Points, in no order, along strands that fork, close into loops and pass close to each other.
(in the rows, 128 means zero)
Two points are linked if the straight distance between their rows is under 95.9. Some points are linked to none.
k271: 95 167 116 120 71 113 131 164 121 154 120 152 128 109 134 155 145 141 149 98 108 183 92 115 104 135 123
k557: 124 100 146 137 72 66 109 140 140 117 183 156 155 136 141 157 103 135 105 132 170 169 132 146 112 124 143
k321: 146 86 128 95 114 175 132 96 174 100 145 121 133 146 78 130 138 73 128 147 97 100 133 113 185 175 133
k127: 108 123 170 163 108 110 112 142 147 120 137 137 87 122 150 200 128 79 144 104 101 111 109 107 159 153 123
k128: 134 157 113 112 154 177 181 116 82 101 116 117 166 92 140 88 151 123 99 110 141 134 130 133 163 120 119
k262: 142 166 118 154 215 138 147 112 116 140 109 127 124 135 130 121 165 144 163 146 151 140 104 89 67 58 144
k584: 165 116 114 103 99 145 100 92 134 112 149 155 135 163 71 117 152 98 112 163 111 46 176 123 124 134 116
k119: 110 138 107 110 142 167 173 105 79 109 89 93 158 91 138 107 163 125 107 104 139 128 141 108 179 122 113
k329: 132 138 124 131 134 147 130 116 79 128 57 119 131 114 120 135 146 156 135 91 76 112 111 143 149 140 97
k947: 131 124 148 160 141 136 121 106 131 128 123 136 86 151 106 176 186 83 149 145 98 59 133 86 166 122 104
k176: 112 152 124 130 125 101 123 157 129 140 152 136 163 95 137 167 132 126 131 141 110 176 76 117 87 116 143
k359: 163 155 114 99 177 163 160 112 125 181 113 136 123 140 98 112 105 152 174 91 71 147 78 109 82 133 148
k770: 136 105 158 164 135 109 81 136 136 134 135 132 144 121 133 141 131 132 130 142 163 93 157 148 139 105 188
k444: 105 151 174 142 90 127 103 139 144 144 138 136 131 132 190 160 145 125 161 103 153 142 155 174 138 110 135
k92: 163 188 136 129 131 160 171 161 80 163 142 147 116 180 85 115 169 124 170 111 118 128 135 76 110 129 143
k428: 119 198 135 106 100 161 161 155 115 128 104 138 123 111 148 155 167 104 121 90 111 140 121 134 150 126 132
k7: 97 112 120 134 150 115 169 112 145 117 53 103 116 107 151 116 137 142 149 99 114 114 103 111 114 114 94
k891: 137 167 148 145 110 143 110 158 92 136 93 116 112 117 164 125 178 125 124 116 135 102 186 185 166 111 112
k515: 135 171 117 113 137 139 174 106 152 141 130 130 105 134 118 104 93 131 129 151 104 124 97 107 97 125 103
k489: 90 106 100 132 116 105 134 136 103 123 143 119 161 97 136 141 151 126 114 124 146 173 109 91 155 114 142
k476: 132 135 124 131 162 115 105 144 95 158 72 112 144 104 145 115 126 189 144 131 114 143 114 178 98 102 127
k731: 107 100 146 120 119 163 117 134 81 99 94 95 115 142 72 153 174 124 164 126 99 141 78 108 146 138 79
k852: 153 102 156 139 119 169 105 126 121 103 145 114 120 159 66 163 184 72 133 149 100 91 136 116 170 143 122
k530: 149 91 121 139 131 116 94 88 168 158 160 141 99 122 145 83 57 123 109 151 111 90 136 143 89 150 135
k589: 111 159 123 122 166 102 154 182 136 155 92 117 113 129 123 123 138 179 155 122 152 147 110 119 59 102 115
k318: 157 100 128 115 122 128 105 125 104 79 150 136 158 136 54 130 131 116 105 145 137 113 151 128 159 152 161
k834: 120 107 107 136 117 136 114 143 64 117 121 103 138 103 103 151 180 113 114 105 120 122 135 130 203 171 113
k505: 80 171 152 139 104 118 154 144 161 130 142 128 75 134 189 102 94 105 124 138 149 151 145 111 86 139 112
k162: 148 135 125 144 155 154 126 101 71 103 132 102 152 123 86 120 154 132 129 133 110 123 107 116 151 122 118
k728: 145 195 141 87 113 143 185 150 157 131 161 168 120 140 122 117 103 152 114 153 148 146 129 148 78 122 157
k520: 135 94 113 99 56 141 94 130 130 99 151 137 160 137 100 149 126 100 115 101 116 149 140 138 175 187 137
k382: 112 82 104 132 180 104 121 103 137 145 105 91 145 95 154 130 110 133 132 120 117 141 86 97 137 120 131
k828: 167 132 139 121 93 142 106 127 126 124 120 151 136 141 120 102 128 137 98 148 143 85 195 176 141 131 147
k900: 122 147 143 124 130 145 143 127 126 129 120 134 148 126 157 95 132 146 122 149 152 121 154 171 148 91 155
k161: 156 89 120 118 82 133 112 93 157 132 148 130 117 147 91 124 89 135 122 128 96 95 123 147 168 181 128
k543: 131 188 153 92 82 147 165 143 143 112 145 162 140 142 161 107 114 149 116 146 157 148 152 185 102 118 141
k416: 109 113 117 125 154 107 134 153 142 152 86 132 75 126 119 151 102 143 167 81 78 138 81 114 78 169 110
k752: 150 101 114 129 163 123 115 86 164 152 144 126 136 111 158 80 70 141 122 154 119 116 122 163 114 116 149
k493: 94 78 77 117 130 79 140 139 151 129 153 107 101 147 151 101 90 147 90 140 166 171 127 91 134 160 84
k713: 122 133 174 158 96 117 101 127 178 130 152 152 82 138 168 122 105 101 141 132 153 90 183 144 115 130 142
k331: 109 138 127 107 91 120 170 145 108 83 165 150 177 105 134 126 143 114 89 132 152 171 128 116 135 119 152
k657: 146 108 135 113 88 127 91 141 148 103 129 134 151 118 129 176 147 84 115 93 151 134 189 124 177 156 168
k16: 120 78 90 137 132 109 116 93 165 142 163 113 86 147 90 127 97 145 111 149 165 112 135 115 159 166 139
k604: 109 108 85 115 158 106 139 143 100 95 87 108 174 120 96 120 158 143 135 126 98 171 63 108 98 98 91
k988: 130 124 160 165 133 148 102 122 110 113 133 107 97 160 74 171 178 104 161 151 106 99 105 93 162 128 111
k180: 96 147 140 136 95 126 177 126 169 110 159 118 89 130 173 96 77 102 103 149 153 141 141 93 114 142 98
k132: 114 63 97 149 184 79 109 141 140 130 92 89 139 117 141 119 106 133 133 121 119 125 91 93 114 134 99
k171: 104 127 131 140 145 128 166 121 125 133 118 110 122 126 140 104 155 142 120 154 179 99 155 98 164 96 124
k797: 131 113 137 110 124 120 132 117 147 126 153 135 140 140 152 92 101 163 122 152 176 134 167 174 142 105 159
k777: 138 132 148 154 135 112 128 124 109 107 166 123 127 166 69 136 129 137 127 175 138 108 106 100 127 107 127
k799: 180 148 136 121 118 157 121 137 120 77 140 136 140 147 72 129 166 73 113 151 125 90 182 119 135 129 122
k120: 167 206 128 155 182 179 137 116 72 132 105 129 116 132 111 132 194 108 151 100 115 116 134 116 115 107 135
k375: 166 204 129 101 139 194 154 129 125 141 124 162 130 123 113 100 134 122 124 110 111 113 141 162 101 114 157
k166: 144 187 133 118 137 145 177 128 162 133 160 147 112 136 108 109 100 122 130 146 126 124 105 109 84 120 141
k878: 132 129 107 130 181 110 133 118 150 157 95 121 103 125 145 80 90 155 135 152 110 119 97 123 74 107 85
k99: 96 90 116 135 68 113 114 104 161 145 172 148 121 120 164 158 107 101 126 77 141 164 141 115 155 147 118
k918: 138 102 153 119 79 89 87 135 154 101 158 158 153 134 124 155 97 125 126 116 192 155 168 129 135 142 168
k257: 123 96 116 131 113 147 114 134 77 116 147 98 134 129 67 143 161 123 114 126 129 122 124 127 194 178 111
k235: 91 143 118 116 152 117 169 173 147 154 72 124 121 108 149 130 141 156 171 77 126 150 104 119 66 120 129
k224: 107 114 83 91 134 117 144 146 154 118 113 111 134 131 121 101 84 130 130 134 79 164 50 104 86 150 60
k723: 159 109 128 99 83 134 87 154 124 75 132 130 156 125 98 159 146 74 115 110 124 133 178 128 175 178 153
k880: 126 66 112 153 125 101 95 105 161 141 177 113 89 146 102 120 78 117 118 166 123 93 122 111 148 168 126
k639: 141 132 143 159 159 87 87 149 71 150 92 111 137 120 107 144 131 191 125 145 134 132 113 154 101 102 123
k87: 106 140 134 149 114 73 103 168 139 150 167 131 122 110 141 182 108 120 147 125 112 171 73 114 83 149 137
k61: 135 139 135 129 62 122 119 114 119 152 111 135 113 144 149 138 118 157 119 104 115 127 131 156 147 139 95
k660: 108 129 137 151 168 124 133 119 165 121 156 111 113 111 172 107 71 88 109 147 116 140 119 92 84 130 134
k773: 126 104 109 103 131 129 120 119 135 92 139 147 131 131 107 124 131 157 92 136 199 144 179 156 155 140 181
k27: 150 159 146 166 145 141 88 122 80 152 111 137 108 133 108 143 189 121 129 131 123 63 162 141 126 89 129
k812: 142 122 128 111 53 127 122 121 129 123 153 154 157 146 137 119 96 147 93 109 159 152 162 171 141 142 126
k736: 146 144 149 81 71 155 129 144 128 84 129 163 165 136 158 110 128 110 110 117 168 149 201 165 142 129 146
k496: 115 136 144 101 111 168 176 107 180 110 131 129 138 106 192 110 126 88 119 117 154 128 151 121 158 108 152
k991: 149 134 125 136 163 131 135 104 96 128 129 107 161 116 109 124 124 142 118 143 110 131 103 126 126 105 138
k210: 107 78 89 95 129 122 138 135 139 114 99 95 133 141 101 112 109 143 143 141 86 153 54 106 107 142 59
k632: 120 151 116 124 124 108 124 145 155 167 130 130 71 140 151 112 61 143 126 129 98 155 111 127 61 177 94
k970: 116 97 134 155 170 105 116 137 114 144 140 111 137 123 135 127 136 159 126 164 179 109 157 138 144 79 171
k160: 131 124 109 129 147 163 154 93 88 116 99 95 144 124 100 112 162 121 118 127 117 117 127 102 183 141 101
k558: 104 85 83 122 159 103 133 128 117 137 148 103 158 105 133 139 130 143 99 135 157 175 104 102 151 110 155
k628: 112 73 74 123 191 90 115 130 121 149 108 96 146 109 139 127 126 159 114 136 160 154 116 106 144 110 139
k879: 162 113 126 87 110 165 144 90 183 102 136 146 136 134 111 125 120 77 114 135 107 90 155 112 167 157 143
k264: 143 147 110 95 172 142 183 132 145 176 119 134 103 147 107 91 95 140 173 102 88 145 101 76 65 148 116
k275: 112 84 95 145 149 110 128 97 141 143 142 98 101 136 85 131 137 147 117 151 158 102 127 92 169 148 131
k761: 141 111 117 142 122 127 112 71 165 145 155 153 83 132 130 90 77 113 114 148 90 67 124 136 102 154 115
k702: 141 191 148 139 128 129 134 152 129 164 141 152 95 145 100 141 137 143 136 142 143 101 135 126 96 117 147
k11: 90 161 154 123 60 113 130 137 145 152 168 171 142 129 174 139 132 141 144 112 157 198 136 170 93 107 98
k677: 149 162 116 120 165 158 141 103 119 157 118 135 119 126 92 134 116 142 156 112 76 129 72 119 103 126 140
k727: 141 139 147 140 110 88 135 145 135 101 175 146 118 159 87 139 105 139 102 183 145 110 122 119 106 115 146
k226: 143 150 127 106 143 165 173 112 101 77 139 140 187 101 123 97 128 110 89 129 136 141 135 138 132 111 155
k15: 114 111 138 121 106 141 140 97 191 115 166 141 120 127 183 87 76 95 114 120 157 148 161 133 118 143 138
k591: 121 158 149 104 108 158 136 149 125 95 124 133 183 96 174 128 157 88 117 105 156 157 157 158 146 109 169
k255: 130 121 113 127 125 129 132 105 87 143 68 107 133 118 127 105 122 179 118 112 105 113 125 148 150 136 95
k136: 97 112 115 132 113 110 131 129 89 125 93 109 154 94 138 139 155 144 125 109 124 142 110 106 157 118 123
k113: 120 96 82 109 184 97 134 134 111 120 88 111 199 105 133 117 136 145 120 137 109 171 73 102 112 97 106
k75: 127 83 115 116 69 134 100 119 129 126 166 123 133 149 77 138 106 139 115 139 115 125 118 147 176 180 133
k326: 131 129 123 94 125 137 166 128 112 68 159 145 182 110 112 113 130 105 83 134 160 152 135 116 149 126 171
k928: 171 125 142 132 146 156 135 115 78 41 177 141 147 172 57 113 164 101 119 169 145 125 133 117 132 122 136
k130: 132 106 136 146 126 127 121 113 141 139 126 124 108 143 110 164 160 101 126 140 111 64 156 106 183 141 122
k668: 103 138 127 131 84 101 131 146 126 149 155 156 159 111 175 139 135 148 125 136 148 203 119 153 100 99 118
k52: 99 86 121 167 184 113 139 91 138 125 98 105 85 114 134 119 149 115 153 135 125 80 128 62 119 113 99
k502: 100 107 114 123 128 86 125 152 127 141 144 137 165 105 188 134 134 146 118 143 154 196 104 130 112 100 123
k465: 111 126 127 125 116 126 148 123 109 141 72 113 119 122 155 101 133 175 135 120 144 118 146 140 148 120 94
k178: 166 134 127 123 120 153 73 103 125 139 124 163 121 141 108 136 162 104 116 137 103 33 174 159 98 102 136
k509: 90 180 140 120 67 129 135 145 144 167 134 161 119 112 171 159 143 134 160 86 141 190 123 145 99 132 115
k666: 159 146 154 142 150 152 95 148 107 105 121 144 152 119 114 114 165 110 122 147 156 73 188 157 128 96 163
k468: 98 117 122 107 117 128 116 129 131 114 162 140 161 149 166 126 138 136 154 115 192 175 198 183 163 99 176
k575: 111 180 156 143 180 149 143 143 109 140 113 115 153 105 142 137 154 142 154 146 145 143 118 151 101 75 165
k994: 112 144 143 124 115 141 152 124 125 145 99 113 122 116 168 111 139 145 130 128 144 118 144 138 167 104 119
k699: 103 98 118 142 150 109 134 107 157 133 148 102 108 110 178 111 74 109 113 131 124 153 123 97 121 148 122
k996: 177 167 150 156 152 145 92 136 88 106 125 144 133 128 94 133 180 92 121 125 132 76 169 142 108 104 144
k363: 175 144 108 119 141 184 119 60 126 114 150 153 134 154 81 109 135 105 135 142 78 83 110 130 107 120 131
k681: 122 137 112 135 121 72 96 181 147 160 164 140 121 125 143 156 84 147 132 139 109 182 83 129 58 161 114
k133: 125 137 133 150 151 115 137 111 115 138 96 108 116 128 123 115 149 152 141 151 144 88 134 100 118 90 106
k58: 129 148 156 169 131 124 113 137 122 109 148 109 111 156 71 162 151 107 155 155 122 107 98 88 129 111 132
k18: 173 199 134 136 155 178 140 154 79 149 132 138 111 151 82 138 185 105 150 93 102 126 141 96 118 129 156
k155: 162 168 148 108 82 152 135 151 138 78 131 140 140 130 105 134 140 92 100 137 130 112 169 132 146 136 138
k850: 147 152 139 97 104 170 167 101 181 102 117 145 132 119 154 114 135 76 112 127 124 95 153 121 155 124 136
k110: 166 113 111 115 182 143 126 81 141 153 136 123 153 114 139 98 84 152 110 155 106 118 106 159 100 101 151
k856: 116 147 142 139 166 109 127 156 146 171 102 115 102 118 151 124 120 158 162 144 138 131 117 138 74 100 123
k659: 151 123 130 144 161 149 153 102 89 68 168 122 149 175 81 118 164 116 122 182 140 150 98 87 131 101 135
k117: 132 136 168 136 89 123 118 140 180 118 139 150 109 142 162 133 135 97 134 131 172 99 186 130 150 117 147
k260: 158 117 116 119 122 144 90 90 121 126 143 156 141 151 95 128 160 105 113 144 141 31 167 125 110 107 134
k221: 157 105 120 118 88 132 111 88 173 141 148 147 105 145 104 103 95 126 114 143 102 67 146 140 146 160 119
k384: 138 92 125 148 127 121 90 118 158 140 128 132 109 128 113 161 151 114 120 120 153 82 173 122 186 142 170
k8: 106 115 145 154 164 118 98 122 143 168 119 139 80 101 198 158 85 122 160 98 84 154 102 149 86 152 138
k337: 114 160 145 141 204 124 154 138 105 127 110 110 146 117 148 124 155 150 151 164 160 144 118 124 94 58 153
k74: 124 72 136 145 112 108 108 114 175 111 185 116 104 136 98 128 74 94 128 146 120 109 116 101 138 172 142
k145: 116 136 134 117 162 139 175 107 180 110 166 132 135 108 174 88 80 97 110 158 148 137 123 110 99 107 147
k647: 112 145 106 120 125 78 124 181 148 147 151 140 98 149 160 124 71 152 111 145 126 181 101 120 50 163 82
k569: 157 128 126 79 58 140 123 123 125 89 142 166 167 132 125 109 100 129 90 106 149 162 166 161 138 161 137
k570: 132 81 113 118 207 68 128 146 125 132 113 120 134 153 137 97 118 177 104 171 159 127 110 109 106 101 92
k802: 130 83 93 121 179 77 148 146 139 116 96 111 137 161 113 94 110 166 109 153 137 132 101 94 104 117 60
k168: 110 79 119 140 139 96 143 134 173 96 193 103 123 136 119 129 74 90 106 158 148 144 116 82 131 147 145
k783: 120 161 165 149 113 141 110 157 128 141 106 131 117 132 186 151 174 114 156 114 132 116 179 185 163 101 145
k512: 156 175 132 144 136 147 104 124 92 166 105 137 105 130 92 130 131 156 132 118 92 95 125 157 108 123 141
k964: 173 146 109 135 159 157 122 70 129 142 139 137 125 142 81 115 109 134 139 140 76 105 86 135 98 118 136
k487: 86 94 110 131 77 88 133 126 148 123 120 118 101 131 162 116 96 120 131 103 107 169 109 100 105 167 59
k895: 186 204 128 119 154 190 133 143 99 131 113 155 123 120 103 104 160 100 124 106 107 98 158 169 106 126 148
k562: 135 151 139 119 104 164 133 149 111 104 122 134 160 86 181 140 177 74 104 78 130 141 170 164 165 124 152
k219: 138 93 128 153 131 93 94 124 117 148 140 114 151 118 117 150 104 157 107 136 123 120 110 142 143 133 148
k115: 146 151 137 147 128 141 111 133 66 109 131 108 134 141 66 135 143 136 122 133 103 118 101 131 142 135 108
k82: 137 133 124 119 63 124 127 117 122 144 135 132 139 142 139 111 103 170 101 122 137 140 138 164 143 140 106
k595: 105 133 142 148 97 103 121 140 127 139 107 128 79 122 119 160 111 137 149 114 96 120 95 115 136 155 98
k377: 135 185 146 120 73 138 151 148 157 99 142 142 124 142 118 146 134 101 109 143 142 111 141 118 146 127 125
k742: 151 119 117 108 169 115 155 115 118 130 141 129 165 132 128 105 94 161 91 163 125 148 107 145 115 97 135
k832: 109 108 122 107 85 154 118 121 92 126 133 114 146 117 97 132 133 123 138 123 66 153 68 132 156 155 105
k100: 153 177 132 108 148 145 145 141 138 177 151 146 138 125 113 131 102 161 139 124 115 144 108 152 65 131 167
k615: 110 120 107 85 121 136 120 131 119 91 148 151 145 134 139 116 138 146 117 115 205 178 196 183 155 125 179
k330: 131 114 121 151 184 128 145 113 94 99 152 103 170 117 99 140 149 112 109 137 157 139 126 93 158 92 176
k998: 98 104 127 154 142 103 140 123 154 119 160 99 114 107 152 127 96 93 117 138 165 129 132 77 145 139 144
k564: 101 131 95 116 113 105 128 144 106 129 110 116 155 109 113 128 140 149 135 131 85 169 71 113 107 123 98
k118: 121 114 149 139 95 133 94 120 137 150 135 134 138 136 170 139 127 124 140 97 161 134 180 181 167 117 144
k123: 101 182 149 132 143 150 139 155 103 141 107 124 155 90 163 145 162 133 150 110 132 158 116 156 114 104 161
k227: 114 151 144 127 71 128 171 131 165 112 144 125 121 140 153 128 129 111 106 134 169 118 150 99 167 134 111
k154: 104 169 168 159 100 117 128 148 176 132 160 140 67 127 160 129 102 93 129 130 155 112 154 112 94 146 140
k65: 96 162 110 115 85 108 138 178 94 140 106 134 130 115 98 151 155 160 150 108 103 172 94 118 107 141 108
k391: 116 131 136 127 119 118 133 159 124 150 99 141 71 146 87 162 121 146 185 98 81 121 87 107 111 159 113
k864: 157 131 126 137 98 150 116 158 97 125 111 115 126 116 155 135 172 107 101 85 146 116 202 176 189 145 124
k993: 130 99 120 142 169 124 139 114 90 86 163 97 172 140 79 140 145 120 110 155 146 159 92 94 150 105 153
k673: 157 123 141 129 139 147 138 124 103 65 157 134 156 149 56 122 154 93 107 156 152 109 160 110 148 129 141
k44: 151 86 131 150 129 104 87 120 142 135 140 132 155 110 116 146 96 142 119 132 147 117 132 143 134 128 184
k258: 98 103 125 139 170 131 168 93 144 123 76 105 92 109 161 98 134 124 150 122 128 90 125 83 129 116 95
k407: 105 150 137 124 87 130 176 115 182 98 161 129 111 131 151 117 93 85 116 139 137 115 126 91 141 150 113
k263: 113 118 132 151 173 104 110 136 148 160 87 128 71 107 162 147 90 134 161 101 85 134 98 127 78 152 122
k55: 94 91 121 139 124 87 136 143 136 144 78 97 110 138 171 87 115 180 146 130 167 121 156 135 131 113 89
k399: 110 88 119 144 167 96 97 126 146 163 112 104 96 133 187 74 88 153 134 146 130 124 151 142 102 127 93
k473: 109 105 134 141 79 126 100 127 121 157 133 131 129 133 169 162 151 133 124 77 163 142 178 154 182 124 124
k500: 125 145 93 98 142 106 163 131 147 124 126 116 129 134 130 107 79 143 119 152 109 155 75 111 90 125 80
k478: 133 116 111 125 80 149 104 134 130 134 124 128 120 141 144 158 169 114 93 70 157 139 198 164 194 151 131
k525: 136 147 136 132 161 155 128 107 98 150 65 147 107 113 128 158 139 146 153 97 66 103 104 146 138 133 120
k149: 149 118 107 138 186 113 114 95 139 164 89 119 99 121 125 108 96 156 150 130 72 100 88 126 80 124 94
k997: 132 115 142 133 109 72 130 152 136 116 168 145 142 136 128 145 93 150 89 161 152 146 118 136 114 121 146
k634: 94 131 136 111 108 145 137 141 127 99 149 139 183 120 183 120 151 114 153 113 183 176 174 177 157 94 177
k741: 161 128 133 107 99 161 114 119 154 134 106 140 131 134 153 103 142 113 120 125 128 97 203 181 164 126 142
k667: 109 96 128 140 96 119 121 105 163 134 148 124 124 116 162 156 121 115 118 93 143 128 133 117 170 149 139
k137: 116 86 130 112 116 169 106 124 61 112 121 96 140 120 76 123 151 129 139 127 81 149 69 135 151 152 80
k561: 118 107 104 114 172 92 133 146 121 131 115 124 178 98 165 122 130 151 115 145 130 176 84 120 108 97 113
k851: 151 189 144 123 130 145 163 162 115 190 152 160 112 158 96 119 147 143 162 126 140 96 153 95 86 122 159
k89: 135 201 142 107 121 181 160 128 131 126 105 133 136 113 146 124 141 110 114 110 111 129 131 149 128 117 141
k898: 100 107 127 124 76 115 115 129 114 126 113 129 107 125 119 164 123 134 155 115 73 137 67 121 144 151 92
k347: 101 168 147 116 141 155 190 125 171 110 141 123 129 103 179 102 114 99 129 138 156 135 117 108 115 102 138
k978: 157 150 137 141 119 137 111 115 111 147 121 141 129 133 109 112 123 156 114 153 119 85 147 159 124 123 132
k203: 120 76 100 116 219 79 122 154 122 145 114 110 140 140 152 101 127 176 111 168 174 146 118 126 136 91 122
k585: 129 110 120 138 181 130 132 99 131 140 57 138 92 118 125 137 117 144 165 102 70 106 81 120 108 128 108
k54: 176 185 118 141 177 194 126 105 75 123 115 135 131 113 115 97 187 103 130 107 113 96 141 151 121 105 118
k492: 112 169 132 118 105 120 162 148 105 97 151 137 168 121 121 144 135 124 96 146 141 157 101 117 118 107 137
k607: 113 105 128 150 186 106 128 136 101 127 136 103 153 111 125 135 159 143 108 151 185 134 141 118 155 82 181
k455: 101 120 116 108 172 123 184 177 155 166 85 130 122 107 153 113 123 144 178 65 100 158 101 111 50 148 129
k902: 149 110 153 125 87 110 73 138 144 108 133 146 144 132 125 157 124 113 118 111 181 129 190 134 154 142 174
k470: 115 185 134 127 140 127 151 162 90 128 145 136 158 115 101 166 142 131 137 129 132 169 90 115 91 108 157
k710: 140 106 129 163 155 82 89 146 69 145 122 103 160 117 105 150 127 173 109 147 137 128 115 138 124 104 146
k658: 90 166 142 128 137 137 130 142 138 154 120 120 139 92 196 144 139 141 182 115 132 174 114 171 100 108 153
k605: 117 117 138 130 117 159 127 129 106 106 90 107 85 171 61 142 168 144 176 126 102 125 82 103 123 130 78
k228: 148 92 151 107 101 175 121 113 162 99 152 115 120 165 62 148 167 59 129 152 106 91 146 115 169 162 125
k463: 100 133 151 140 142 132 111 118 150 152 135 125 121 103 211 147 110 120 167 110 113 162 115 169 101 124 143
k388: 119 139 134 133 131 120 118 128 123 170 99 124 119 109 158 128 110 171 145 122 114 132 111 168 110 113 127
k402: 106 118 113 118 109 98 113 117 149 149 111 120 94 131 185 100 63 139 126 106 105 165 114 132 81 161 65
k995: 98 87 95 112 91 89 154 130 144 118 138 100 103 137 145 108 85 134 120 136 127 154 108 91 136 165 68
k801: 133 161 136 126 102 161 135 139 112 111 107 143 148 93 162 170 171 78 113 86 90 139 132 149 163 134 137
k408: 144 171 169 98 80 152 126 146 146 99 125 164 156 139 154 113 122 129 126 130 152 139 175 187 118 119 147
k146: 128 144 105 93 188 130 183 163 152 163 103 123 137 120 136 112 113 135 168 90 101 168 85 84 51 147 120
k636: 120 72 92 129 172 87 114 155 145 106 101 96 135 152 110 102 102 141 130 140 104 134 75 95 95 140 64
k780: 176 126 100 116 122 176 126 72 115 94 158 153 150 175 71 98 165 99 118 165 118 69 141 111 123 127 120
k190: 81 91 113 134 80 96 122 109 144 150 149 142 119 115 174 129 106 115 127 98 134 182 124 100 128 148 80
k215: 155 117 148 150 114 146 78 138 68 114 144 121 133 139 57 146 134 129 124 127 91 109 112 163 145 156 112
k608: 115 88 113 158 171 122 132 81 129 148 111 105 105 124 111 126 159 131 141 147 146 71 136 72 166 127 114
k921: 137 137 156 139 74 120 120 128 140 151 104 143 85 148 179 172 138 125 131 98 118 106 159 148 171 136 93
k683: 134 97 122 127 101 129 118 102 173 137 137 129 112 133 133 140 126 122 115 109 147 102 165 132 185 160 149
k144: 145 105 125 117 104 164 100 113 142 148 114 134 119 147 160 107 140 135 130 101 143 116 197 194 185 122 149
k771: 99 75 113 144 157 81 101 136 140 159 109 97 110 134 186 89 95 167 145 134 162 144 140 149 130 118 107
k21: 117 129 144 106 113 145 120 170 105 147 109 114 86 165 50 153 143 150 182 109 93 139 75 107 112 150 99
k974: 160 109 148 126 109 109 93 126 125 97 151 145 166 126 81 138 100 131 114 147 138 105 138 135 138 138 171
k261: 150 163 141 121 130 165 126 127 121 121 124 134 120 125 104 168 139 96 134 105 65 115 102 138 151 142 143
k795: 162 158 131 163 152 145 86 114 90 159 117 147 103 142 83 149 162 137 136 124 87 71 129 140 115 117 133
k763: 100 129 152 167 124 100 108 151 132 132 110 152 71 120 145 209 120 109 160 104 97 111 97 106 135 150 112
k60: 144 102 146 109 120 104 131 127 141 99 153 158 139 140 121 117 109 144 110 158 187 120 172 143 132 111 177
k244: 86 106 126 147 136 98 137 124 122 118 74 108 124 97 147 156 141 141 151 100 110 126 99 95 129 121 110
k881: 120 98 110 140 192 97 106 143 147 154 95 113 105 124 171 72 81 147 131 156 117 118 125 131 69 133 84
k243: 143 81 124 138 109 141 82 117 94 117 147 100 129 143 66 140 141 127 108 122 102 104 129 151 186 181 132

A tip is a point with one link. Name the tips that can be reached along the links from each point below, in the order of the rows.
k465 -> k702, k133
k639 -> k178, k117
k569 -> k834, k493, k921
k144 -> k666
k337 -> k127, k262

A fork is a point with three links, a tip a point with one. Leave the first point through the second and follow the links. Name the first fork or tip that comes.
k856, k589 -> k178
k470, k176 -> k487
k89, k375 -> k702
k120, k54 -> k994
